Each scene shows the same named points in several views. A view is turned or mirrored, and shifted as a whole, has a little noise and may leave points out.
In the rows, zero is written as 128.

Scene 1
View 1
<295>: [128 147 114 116 128 157  56  71  92 134 104 111 109 188 129 156 115  92
 134 156 128 136 153  51 145 214  66 107 112 145 135 119 151 140]
<178>: [ 78 145  60 137  88 138  79 118 119 141 123 140 134 192  86 150 112 118
  98 178 111 171  99 132 127 150  89 149 112 117 126 158 111  42]
<285>: [168 193 122 111  72 136 107 137 117 185 161 159 105 122 120 117 146 110
 136 126 170 124  63 146 157 156  67 138 130 150 146 152  72  31]
<96>: [144 169 116 120 102 143  78 108 104 157 128 132 112 157 122 136 127  98
 136 151 145 134 115 101 148 174  72 125 120 143 141 136 115  89]
<147>: [ 79 126  72 117 124 159 106  66 131 136 126 125 139 175  98 116 116 106
  96 128 110 153 127  86 122 191  94 148 114 121 117 113 154 108]
<14>: [152 181 116 104  83 146  94 110 107 175 151 142 104 145 128 132 140 114
 128 127 164 125  79 123 156 181  63 129 129 152 135 145  87  53]
<2>: [134 158 116 110 112 152  91  85 108 155 134 128 114 158 127 129 127 104
 126 127 146 129 119  88 143 192  75 128 122 141 133 125 127 102]
<93>: [165 169 140 138 110 136  99 128 111 162 138 137 120 115 114 105 128  87
 155 146 146 124 133 103 144 146  91 138 110 132 153 117 132 113]
<253>: [162 169 171 110 115 139  85  73  83 163 157 119 105 125 169 123 131  95
 145 118 176 103 130  82 158 191  75 129 110 148 126 116 129 146]
<35>: [132 165  77 113 101 158  99 120 136 158 116 145 118 163  84 121 133 103
 125 141 123 150  96 111 136 177  68 128 132 140 152 135 110  49]
<186>: [112 150 128 149 100 118  96 114 103 148 160 135 139 133 122 121 116 105
 121 157 141 138 122 129 134 123 110 166  93 111 123 134 130 107]
<109>: [137 142 164 152 134 129  89  90  92 138 140 115 137 119 136 107 112  79
 148 149 138 118 176  73 133 146 112 151  87 115 132  99 174 185]
<168>: [116 139  92 121 123 159 140  91 149 155 146 137 141 128  89  70 131  94
 115  99 124 135 124 103 119 165 106 158 118 121 130  95 153 114]
<143>: [129 162 111 113  99 147  74  95  98 152 131 128 111 172 129 149 125 110
 124 149 146 138 107  99 150 188  69 127 120 143 132 144 112  85]
<103>: [163 176 142 101 100 150  85  91  95 170 143 130  97 145 146 133 139 103
 137 121 168 113 101  91 161 202  59 118 129 157 138 131 105  95]
<287>: [126 142 124 102 125 159 145  65 134 162 162 130 133 113 121  69 137  96
 115  73 145 113 119  92 128 185  98 157 119 130 121  86 152 130]
<181>: [125 136 130 156 138 132  77 103 101 128 113 115 139 146 110 118 107  77
 144 173 117 138 183  70 127 145 106 142  88 114 142 107 179 173]
<283>: [ 65 129  86 120  99 138 118  75 126 146 168 137 144 162 111 116 117 123
  79 121 128 149  96 131 121 155 109 174 107 111 100 131 128  83]
<140>: [ 98 140 106 131 106 136  92  92 106 143 147 130 134 161 118 130 116 108
 110 149 131 142 122 110 131 156  97 152 103 119 118 135 135 105]
<122>: [ 77 132 107 141 106 126 107  86 113 141 165 131 148 146 117 113 113 111
  99 139 130 144 121 126 121 135 118 175  92 102 106 128 141 108]
<212>: [116 157 139 112  97 136  74  69  78 151 160 120 110 167 161 154 119 116
 112 137 165 125 105 102 152 189  77 138 108 139 108 144 111 102]
<41>: [120 159 119 120  88 134 120 106 119 169 178 147 129 125 124 104 132 117
 110 117 156 129  82 145 138 145  97 165 115 125 119 137 104  65]
View 2
<168>: [155  97 190 191 129 119 145 178  97 103 159 118 149 126 102  74 132 131
 140 147  85 148 146 152 137 160 151 115 160 131 160 181  86 138]
<143>: [122 101 141 175 156 102 115 154 138 116 178  75 132 101 107  69 120  78
 110 135 154 173 142 141 139 111 115 123 137 179 109 168 109  99]
<93>: [132 116 180 168 192  96  93 149 150  93 152 103 148  87 127  80 155 122
 119 139 119 159 139 135 156 148 133 125 154 163 147 153  87 141]
<14>: [170  89 140 184 184 107 106 152 145 119 179  67 142  97  86  69 105  90
  85 138 146 206 161 124 148 133 117 135 133 179 113 156 115 132]
<283>: [158  62 139 171 117 120 169 180 104  89 182 112 112 133  87  82  85  94
 136 148 145 142 131 166 133 160 124 105 141 124 122 178  95 142]
<178>: [118  47 141 172 142 137 165 131 127  79 205 105 140 147 124  86  92 105
 107 158 197 139 140 154 133 121 117  88 112 163  94 156 113 119]
<140>: [123  90 149 163 139 105 137 166 124  90 173 104 117 113 111  83 115  91
 137 138 149 137 129 160 139 138 123 109 144 145 125 168  91 125]
<122>: [140  76 149 153 131 107 151 176 117  74 170 122 102 117 105  90 105  98
 149 142 146 122 120 170 137 167 125 101 150 120 134 169  79 146]
<287>: [171 116 177 191 130 102 127 201  98 123 145 103 129 103  75  65 133 110
 147 132  63 168 142 152 140 162 146 134 175 129 166 193  83 136]
<285>: [196  75 147 187 215 111  99 143 159 109 176  74 152  96  90  74 101 110
  62 145 150 212 175 113 158 153 119 134 126 179 118 139 116 158]
<295>: [ 70 131 158 171 132  93 110 160 127 125 166  77 136  97 128  68 156  74
 141 127 130 147 130 154 132  87 126 126 153 180 123 183  96  68]
<96>: [124 104 153 175 169 103 106 150 143 110 171  80 144  97 115  72 131  93
 107 138 146 170 145 137 144 120 121 123 140 179 119 160 103 112]
<181>: [ 66 135 185 148 145  90 110 158 134  81 149 121 129  93 156  88 178 107
 168 133 122 101 108 166 141 126 132 106 165 148 152 167  68 107]
<103>: [146 121 143 181 175  85  87 166 146 137 161  60 134  79  90  61 132  76
 102 124 124 201 152 126 147 119 116 150 150 184 124 169 107 111]
<147>: [112  93 162 184  98 122 163 180  90 111 178 105 133 139 109  71 121  97
 151 143 122 133 133 167 123 121 135 104 149 145 130 192  95  99]
<35>: [136  84 166 193 158 128 134 145 125 113 184  89 168 129 114  68 121 118
 100 149 135 173 160 133 140 120 133 115 130 177 123 166 114 111]
View 3
<186>: [143  76 126 100 159 105 128 151 153 119 117 177 133  88 158 143  84 111
 105 126 108 113  87 103  95 150 124 122 122 126 105 119 113 142]
<41>: [138  69 146 115 154  56 139 167 154 143 114 170  99 122 151 125  94 100
 112 135  80  92  83 108  83 166 152 141 133 129 105 109 101 184]
<35>: [125 118  97 125 123  81 148 163 161 134 107 119  96 132 125 126 143  93
 150  95  99 113  91 122 111 146 136 145 144 134  92 116 107 162]
<140>: [131 110 102 101 154  96 119 158 150 133 123 150 118 106 163 134  96 125
 121 129  98 110  88  97 104 134 121 136 136 124  87 119 116 132]
<122>: [131 100 118  97 172  99 110 163 157 134 116 167 136  93 158 142  71 137
 102 141  86  79  95  89  97 143 115 132 129 142  85 117 123 136]
<295>: [125 148  57 114 140 115 100 141 124 144 137 128  98 122 168 140 146 113
 147 103 134 156  97 102 127 114 128 133 155  85  81 135 121 100]
<93>: [142  86 100 131 152 109 117 149 148 134 113 170 110 116 135 157 127  80
 129  92 132 133 100 121 108 159 151 108 138 107 106 131 110 153]
<253>: [142  88 101 132 168  89  90 139 103 163 139 191  78 133 185 149 132  84
 121 119 136 158  96 103  99 148 177 113 155  50 101 137 110 139]
<147>: [113 151  72 112 161 101  95 168 155 158 117 125 115 119 142 144 108 140
 134 124  87  79 104  95 114 123 118 146 157 138  62 123 133 128]
<143>: [128 115  97 107 129  76 138 153 129 137 130 134  87 127 168 117 136 105
 139 116 108 143  79 108 107 131 136 148 145 101  94 119 103 139]
<96>: [135 105 102 115 128  87 140 148 136 131 124 140  92 122 156 127 138  92
 139 106 117 146  85 115 105 140 141 136 141 103 105 121 104 142]
<181>: [136 116  62 114 171 164  84 136 148 126 120 167 147  87 149 176 111 111
 123  95 151 138 112 105 125 134 116  92 137 110  87 143 137  95]
<287>: [129 104  98 151 194  85  67 170 145 189 116 182  94 144 133 167 109 101
 118 118  94  68 120 102  94 160 175 118 166 105  79 131 129 171]
<14>: [134  86 127 119 122  48 156 156 132 140 123 146  69 140 157 111 140  82
 136 114  95 137  75 120  95 153 162 153 141 101 111 112  89 178]
<212>: [131 106 113 100 147  67 120 146 110 148 142 158  81 123 203 116 115 117
 122 145 103 144  77  92  99 127 145 149 146  80  94 120 104 132]
<178>: [122 119 109  81 114  80 173 167 172 104 111 100 123  97 146 105 104 130
 138 123  78 107  72 107 109 128  90 164 122 165  90 103 106 138]
<285>: [143  59 151 123 114  39 181 157 147 129 112 158  71 135 143 108 136  65
 132 106  93 135  71 132  85 174 170 147 132 113 127 106  80 203]
<2>: [128 119  88 123 145  84 111 154 132 151 127 143  87 134 158 135 134 100
 138 113 109 129  94 107 109 136 150 137 154  94  89 126 112 144]
<109>: [147  93  80 123 191 153  67 136 135 139 125 201 137  92 164 181 103 103
 111 106 153 138 113 101 113 144 140  83 139  87  94 144 135 109]
View 4
<103>: [133 137  98 145 107  88 144 165 165 183 126 150  98 120 140 151 133 139
 105 100 150 157 141 202 156 115 151 109  99 205 129  87 176  81]
<181>: [105 183 104 152 147 124 127 127  74 140 141 104  89 125  96 208 165 129
 120  87 150 187 116 147 117 160 131  71 123 115 112 116 130 115]
<287>: [123 170 115 140 143  82  86 180 146 166 106 118 121 183  85 164 110 126
 121  99 174 103 117 161 157 124 125  83 126 178 111 149 165  97]
<93>: [135 172 100 160 109 101 150 149 117 133 140 144  88 133 136 172 145 151
 124 114 146 138 109 151 149 128 150  75 115 160 127  97 161 116]
<41>: [126 153 114 148 100  87 135 151 151 131 126 140 124 104 117 131  97 119
 136 119 121  74 154 154 161 126 167  91  92 171 127 109 191 103]
<96>: [122 145 109 144 103 108 157 144 134 156 132 144  93  97 136 157 137 124
 117 104 135 146 142 173 142 145 161 104 107 180 122  92 159  90]
<253>: [125 151  82 159 126  83 117 165 151 182 134 127 108 148 117 172 144 153
 102  93 162 188 129 205 157  96 136  89  87 175 129  91 179  97]
<186>: [115 171 104 162 117  98 131 128 112 118 143 116 118 103 101 159 122 123
 137 107 119 119 146 143 142 134 157  72  88 124 126 105 177 120]
<212>: [111 130  96 147 116  89 125 144 154 173 135 122 126  89 106 149 121 117
 113  89 127 163 173 200 145 122 158 108  74 168 128  89 184  81]
<109>: [111 189  88 166 151 102 105 138  91 144 144  98 100 150  89 205 163 148
 116  88 158 196 108 163 131 125 123  59 106 113 121 113 151 123]
<168>: [120 175 128 136 130 100 116 164 127 142 110 131 106 153  97 163 110 118
 134 109 155  83 121 135 148 150 137  82 137 172 110 145 154 104]
<2>: [116 145 110 136 121 102 133 153 141 173 120 135 101 117 117 162 133 117
 111  95 150 149 142 177 141 144 147 107 112 184 118 108 156  83]
<283>: [ 98 156 130 133 128  96 106 138 133 135 115 108 140  98  72 142  86  85
 139 100 119  75 174 141 140 154 157  94 101 145 113 138 174  94]
<285>: [153 144 104 152  67  84 173 161 170 136 133 177 100 100 165 119 110 144
 128 135 122  78 141 168 175 113 179  98  93 208 136  78 196 100]
<178>: [102 145 140 126  99 125 165 112 116 128 128 132 106  40 113 140 108  76
 142 107  96  87 177 134 126 191 180 112 109 155 115 107 150  87]
<122>: [ 98 169 118 149 132  98 106 130 112 122 131  99 134 104  72 157 104 102
 141 101 120  99 159 140 137 149 154  79  96 121 117 127 171 108]
<147>: [ 91 156 138 117 145 115 113 142 120 162 106 110 113 112  75 167 115  82
 125  82 143 118 154 148 123 180 141 103 131 163 101 144 135  80]
<14>: [136 136 106 143  88  90 159 156 166 159 129 162 103  97 148 131 115 128
 122 115 130 108 151 180 163 124 170 112  96 205 130  89 183  83]

Which points are out of place in each view (at most two, in the order of its rows)? Write none if all are in place.
view 1: <295>, <35>
view 2: none
view 3: <93>
view 4: <41>, <168>

Scene 2
View 1
<15>: [114 184 112 108 103 133  86 162  83 160 125 121  88 113  96 137 140 105
 103 161 137 138 104 109  95 160 124 132 113 127 193 112 146  94]
<243>: [104 144 130 131 121 130  93 153  64 138 115 107 117 124 110 113 139 107
 146 108 142 155  87 147  99 160  88 126 110 116 167 131 109  91]
<60>: [ 99 182 113 117 109 124  82 171 100 179 132 133  60 107 107 148 145  90
 110 189 121 120 102 112  84 169 141 137  98 137 202 107 167  95]
<231>: [ 83 147 144 145 130 133 116 142  79 149 151 133  49 119 170 129 175 101
 141 157 134 146  89 153  81 187 129 126 102 124 156 112 158 141]
<16>: [ 53 149 141 124 141 124  82 129  78 195 162 136  34 119 143 133 197  81
 130 169 141 140  67 140  70 153 130 130  97 140 174 109 156 133]
<194>: [ 92  85 193 159 142 133 146 121  44 102 152 119  88 132 202 102 160 128
 169  89 139 171  86 196  80 176  93 101 103  87 115 142 122 145]
<5>: [112 115 159 127 119 124 103 152  54 123 114 102 136 128 115 111 110 122
 149  88 135 151  96 150  94 157  81 109 102  96 162 147 100  82]
<145>: [ 71  79 203 128 146 110 112 119  57 157 158 128  74 128 168 136 143 106
 149 122 121 133  81 162  65 148 106 100  83  95 153 144 133 120]
<50>: [159 181 119 119  87 151 128 162  61  92 119 108 130 113 117 116 118 144
 105 113 151 171 119 127 107 180 103 118 132  97 159 126 118 102]
<233>: [ 69 102 170 182 147 124 125 141  66 128 135 118  64 133 195 105 164 106
 193 115 128 150  86 194  85 195 105 122  90 115 132 130 139 137]
<165>: [116 124 165  87 113 114  91 149  63 159 131 116 126 117  97 142 102 117
 107 123 127 126  99 120  80 128  97 102  97  91 190 146 113  72]
<154>: [123 149 135 161 112 142 136 161  69  97 119 115  94 123 163 108 136 128
 154 116 135 161 116 169 101 202 110 125 113 108 140 125 139 123]
<192>: [131 120 170 158 123 155 164 128  41  60 147 117  99 129 204  98 155 149
 147  84 152 191 101 190  91 195  93 100 129  80 103 135 118 151]
<46>: [140 189 108 102  92 144  94 163  68 130 115 104 128 113  82 123 124 126
  96 125 151 161 101 116 102 153 100 122 127 112 184 125 114  83]
<141>: [117 167 132  72 107 129  77 136  58 162 147 115 115 116  72 134 142 118
  78 133 154 151  81 103  83 119 102 109 121 107 192 130 110  87]
View 2
<194>: [143 193 134  96 144  53  98 130 111 159 158 139 184 141  92 133 102 183
  75 117 119 167 146 131  53 102 139  68 138 170  93  79 115 109]
<50>: [116 103 137 115 137 122  46 128  94 110 116 112 123  74 129  91 123 158
  89 149 100 171 121 157 115 149 131 120 144 149 120 119  76 170]
<154>: [128 147 135  93 144  82  93 123 120 131 141 130 146 113 131 115 134 173
 107 145 113 145 124 156 100 144 147 111 151 147  98 116 104 146]
<46>: [138  92 154 142 118 141  46 117 110 102 123 103  98  68 124  81 114 127
  97 134  96 162 149 157 115 147 144 142 124 135 140 131  50 155]
<233>: [156 207 139  93 141  44 138 119 148 162 173 144 178 162 106 144 123 171
 105 114 129 127 154 143  65 120 160  98 137 143  91 107 120  94]
<5>: [161 150 156 124 130  76  47  98 108 114 142 133 111  86 104  90 110 159
  91 112  88 163 139 138  90 126 158  93 107 165 111 111  53 125]
<243>: [165 136 158 131 125  97  59  97 123 113 143 125 100  90 112  89 117 142
  98 112  94 151 151 143 100 137 162 115 110 143 122 124  53 130]
<145>: [186 184 175 105 114  72 104 104 130 136 183 136 165 122  89 122  99 150
  86  94 135 153 173 124  52 102 123 113  96 175 100  98  74  76]
<60>: [175 108 185 113  95 141 113 110 155  95 164 108 121  93 143 111 133 105
 125 127 142 110 170 165 116 161 115 202 110 124 129 160  56 119]
<16>: [177 155 172 133 104 128 136 121 166 140 181 107 157 136 115 134 103 101
 105 103 145 117 204 150  74 128 141 177 115 106 138 141  86  86]
<15>: [159 103 168 129 106 143  82 112 137  97 147 103 111  81 133 101 121 113
 109 128 124 132 165 158 115 157 129 178 115 127 136 149  54 134]
<192>: [108 170 115  94 157  71  85 144  95 161 135 130 187 132 104 130 112 194
  73 143 114 181 126 143  62 113 131  66 170 170  96  79 132 143]
<165>: [183 124 185 124 105 113  43  92 111  96 154 124 108  66 102  85 106 131
  88 101 108 167 159 133  91 126 118 128  84 175 119 116  30 113]
<231>: [151 155 157 104 120 108 134 128 151 137 168 114 163 137 124 137 122 135
 106 125 144 123 169 154  84 137 128 153 136 130 115 125 104 109]
View 3
<154>: [124 129 126 120 178  95  71 124 109 122 123  77 137 108 133  90 138 137
 106 109 101  53 146 138 157  82 105  91 152 122 106 122 150 135]
<194>: [167 125  98 118 225  86  51 162 104 128 137  53 163 108  86  96 114 179
 127 163  96  15 156 111 178  76  98  71 166  78 132 117 123 154]
<16>: [169 180  76 167 174 119  89 102 161  62 140 117 163 133  91 180 128 148
  92 139 108 103 200 126 100  79 109 120 153  66  95 165 131 132]
<165>: [130 154 111 116 164 121 112 125 146  80  97 145 197 137 112  98 145 136
 120 183 142  57 103 135 123  99 173 137 113  61 105 105 175 131]
<15>: [117 163 115 141 145 123 110  85 149  77 110 144 158 127 127 129 160 109
  91 120 126 106 139 144 101  98 153 132 118 100  83 147 170 127]
<192>: [146 104 112 110 233  74  43 149  80 149 140  56 133  86  95  72 143 162
 126 133 102  27 143 113 179  93 100  59 156 109 126 127 115 172]
<231>: [150 159  92 152 178 107  75 111 137  82 146  84 152 118 119 139 136 150
  99 112 103  90 187 129 127  78  96 105 160  88 104 147 129 138]
<141>: [136 150 106 131 176 125 114 102 140  86  99 179 165 125  89 124 170 116
 106 167 144  88 113 133  95 116 186 128 100  78  87 148 169 144]
<243>: [141 143 126 121 169 112  89 127 137 116  91 129 157 131 100 113 127 125
  99 152 109  45 137 133 130  84 142 108 138 107  97 126 179 117]
<233>: [172 150  97 136 200  90  51 146 129 109 139  42 156 124 102 130  95 179
 111 138  81  33 196 120 166  57  70  81 188  86 127 121 127 129]
<60>: [121 180 104 156 129 129 112  80 164  55 121 132 165 135 148 147 153 116
  89 107 121 123 165 145  96  89 131 148 134  87  84 143 161 119]
<5>: [138 138 127 107 173 107  90 138 128 120  90 124 174 130 105  85 125 135
 114 176 119  25 114 132 148  86 152 107 132  96 110 101 180 127]
<46>: [114 135 127 121 166 116 107  99 129 112  94 174 140 111 107 102 178  96
  99 136 139  88 104 139 103 120 178 114  98 120  79 149 176 142]
View 4
<50>: [ 47 134 157 134 151 115 115 135 111  94 120 110 171  86 100 139 142 206
 164  93 127 118  97 145 127 158 130 116 133 170 161 164 139 185]
<141>: [ 73 159  90 135 114  98  90 112 111 107 118  86 165 130  84 113  99 190
 144 117 128 154 136 124 137 154 119 164 136 165 182 146 204 214]
<192>: [ 81  86 176 171 184 144 135 132 110 127  83 115 186  91  76 176 144 165
 177 122 127 126 139 172 149 156 126 145 101 170  77 146  46 113]
<60>: [ 86 131  83 120 129 107 153 137 100  92 119 127 144 140 105  72 119 115
 135 101 195 137 150 106 127 169 111 124 156 149 220 185 194 174]
<231>: [ 99  98 116 148 159 126 163 129 101 119  95 132 151 125  91 101 121  95
 138 123 187 145 170 127 142 167 108 140 128 156 154 170 121 131]
<165>: [102 145  75 148 128 116 111 137 115  86 112  80 180 163  66 137 123 196
 163  99 120 122 146 143 133 137 105 166 148 163 193 152 183 182]
<46>: [ 56 150 126 131 126 100  99 124 112  99 122 105 155 101  99 125 124 199
 152  88 137 133 107 127 128 158 119 126 141 178 190 163 183 203]
<145>: [137  98  74 176 151 135 141 136 111 113  84  95 182 173  51 146 121 131
 161 127 143 132 192 150 154 143  93 191 133 159 144 151 120 119]
<154>: [ 78 103 157 160 171 124 147 145 109 112 100 127 164  99  91 145 148 154
 160  93 156 112 127 152 137 156 109 117 129 177 149 173  96 130]
<233>: [131  76 126 188 179 136 162 138 111 140  73 131 154 139  67 156 135  99
 160 110 176 132 181 150 157 145  87 156 124 188 125 166  70  85]
<194>: [114  83 137 184 178 143 141 131 112 132  70 107 178 131  57 177 134 142
 172 122 130 129 173 168 157 143 103 176 109 179  96 146  58 103]
<15>: [ 69 142 100 124 130 103 129 129 105  99 121 117 148 123 102  93 121 150
 141 101 168 139 132 117 130 163 116 128 147 160 206 172 189 187]
<243>: [ 90 132 121 165 143 108 113 128 115 123 100 115 147 126  81 154 125 173
 154  84 146 132 133 137 148 141  92 144 140 201 175 162 152 161]
View 5
<165>: [155 138 102 137 140 126 105 109 126 110  66  99 177 147 116 209 141  93
 125 141 164 115  97 132  83 162 158  55 156 123  90  98 135  78]
<50>: [158 113 128 110 153 117 154 147 123 145  92 154 137 158 117 177 113  71
 133 131 139 100 127 128 166 155 161  98 206 148 101  91 159  73]
<16>: [131 123 140 166 153 142 102 116  94 110 111 109 126 145 110 157 177 147
 136 141 159  83  98 146  97 116 145 121 105  81 123 152  62 167]
<5>: [139 120 115 119 142 137 131 105 138 144  74 107 147 179 126 184 167 112
 122 156 142 132 116 105 101 164 165  67 197 137  77  94 154  82]
<192>: [ 96  75 165  74 154 131 194 127  99 146 138 136 127 188 132 128 186 161
 113 116 114  97 157 123 129 190 189 121 232 141 111  91 167 112]
<243>: [150 123 121 137 148 136 124 115 127 146  78 117 131 174 116 172 155 111
 132 161 139 117 110 110 122 134 158  88 180 130  83 106 134 104]
<231>: [121 101 147 148 154 139 136 127 114 118 130 133 116 145 111 154 180 141
 138 126 152  86 131 141 106 131 151 131 156 100 130 149  85 142]
<141>: [175 151 112 137 151 113 101 124  90 118  65 111 173 151 113 188 101  80
 128 142 158  89  78 148 133 140 159  72 126 117  93  91 135  99]
<233>: [ 86  80 157 127 151 161 157 102 124 137 134 114 106 179 125 137 238 189
 125 141 127 113 149 113  79 155 167 125 195 110 110 143 101 149]
<15>: [171 128 116 160 153 123 104 138 120 119  85 141 136 133 102 189 118  72
 148 141 165  92 105 138 134 119 139  97 140 113 112 127  99 105]
<194>: [ 87  82 157  92 146 148 169 104 107 135 129 103 135 185 131 141 218 185
 106 128 122 109 141 122  82 187 185 108 212 124 103 104 144 125]
<145>: [105 106 139 130 141 144 130 100 113 112 114  93 152 159 120 168 205 164
 120 128 147 102 123 136  56 168 168  92 161 104 110 126 103 132]
<154>: [126  89 143 121 151 136 160 132 138 148 115 148 110 166 118 155 173 119
 137 134 133 112 149 114 131 147 160 118 219 135 110 121 128  99]
<46>: [181 136 113 134 150 113 119 139 114 140  69 138 145 155 114 187 101  62
 139 149 149 101 102 128 161 130 151  87 167 134  92  92 142  82]
<60>: [165 127 119 180 149 126  97 138 134 106  93 143 126 118  96 193 133  76
 159 135 175  93 112 142 115 107 131 110 128  97 123 156  64 115]
View 6
<233>: [ 86 176  99 107 117 110 128 176 146 178 162 115  76 105 163  86  95 140
 131  74 147  78 155 112 109 168 144 204 218 136 107 135  57 153]
<243>: [ 86 170 122 124  99 129 123 128 115 143 184 124  97 129 118  92 123 142
 105 119 112 115 146 126 115 108 143 102 141 112 135 114  76 134]
<50>: [ 75 151 140 127 105 154 144 107  83 142 153 112 114 120  95  92 116 124
 143 152 139 126  96 152  87 115 151  60 135 104 115 119  98 120]
<154>: [ 75 157 126 119 115 138 145 134 100 161 154 101  97 116 130  83  97 125
 162 120 153  97 108 151  82 163 150 130 187 117 101 125  76 125]
<231>: [ 78 175 113 110 134 123 142 178 146 164 159 132  85  97 161 137 106 124
 113  93 160 137 135 138 109 158 110 155 156 129 122 125  87 143]
<165>: [ 73 189  97 105 111 144 100 119  94 140 167 142  93 109  89  98 171 140
  95 126  87 156 137 128 165  98 135  88 133  79 139 136 103 138]
<46>: [ 80 162 137 129 102 150 138 108  95 127 173 126 113 126 100 114 127 126
 106 145 122 148 119 147 111  92 134  49  99 103 139 108  99 126]
<60>: [ 68 191 122 127 146 122 128 156 132 129 195 152  87 102 153 158 147 113
  90 120 135 191 136 177 121 145  73 103  98 113 160 105 109 139]
<194>: [ 83 162  96  95 104 134 133 161 124 188 122 107  89 104 125  69  99 145
 140  85 141  69 132  91 126 144 176 177 221 118  83 154  61 146]
<192>: [ 79 147 117 104 106 146 150 138 104 181 119  91 101 109 115  65  85 137
 163 110 160  67 106 114  90 145 180 146 215 118  78 144  69 129]
<15>: [ 71 179 126 124 128 136 133 136 117 133 182 141  98 111 132 141 137 120
  96 130 131 174 128 164 114 121 100  81  96 109 150 106 105 132]
<5>: [ 83 174 110 115  94 136 107 116  95 145 175 119  95 128  96  66 137 144
 120 123  91 106 139 120 134 108 160 104 166  92 129 129  77 131]
<145>: [ 76 191  77  90 119 129 103 167 133 176 143 136  76  92 123  99 143 147
 104  83 116 123 153 103 168 139 141 175 191 101 116 151  83 151]
<141>: [ 78 171 117 109 107 154 125 128 116 140 152 145 105 109  95 135 145 135
  76 131 114 167 129 117 149  68 129  56  89  99 144 122 110 137]
<16>: [ 81 188 107 108 133 114 135 186 172 162 168 150  83  95 167 165 116 128
  66  79 148 155 155 122 135 131  93 154 124 135 143 118  90 152]

Which points are out of place in each view (at most two, in the order of its rows)? Write none if all are in place.
view 1: <233>
view 2: <243>
view 3: <46>
view 4: none
view 5: <145>
view 6: <154>, <192>
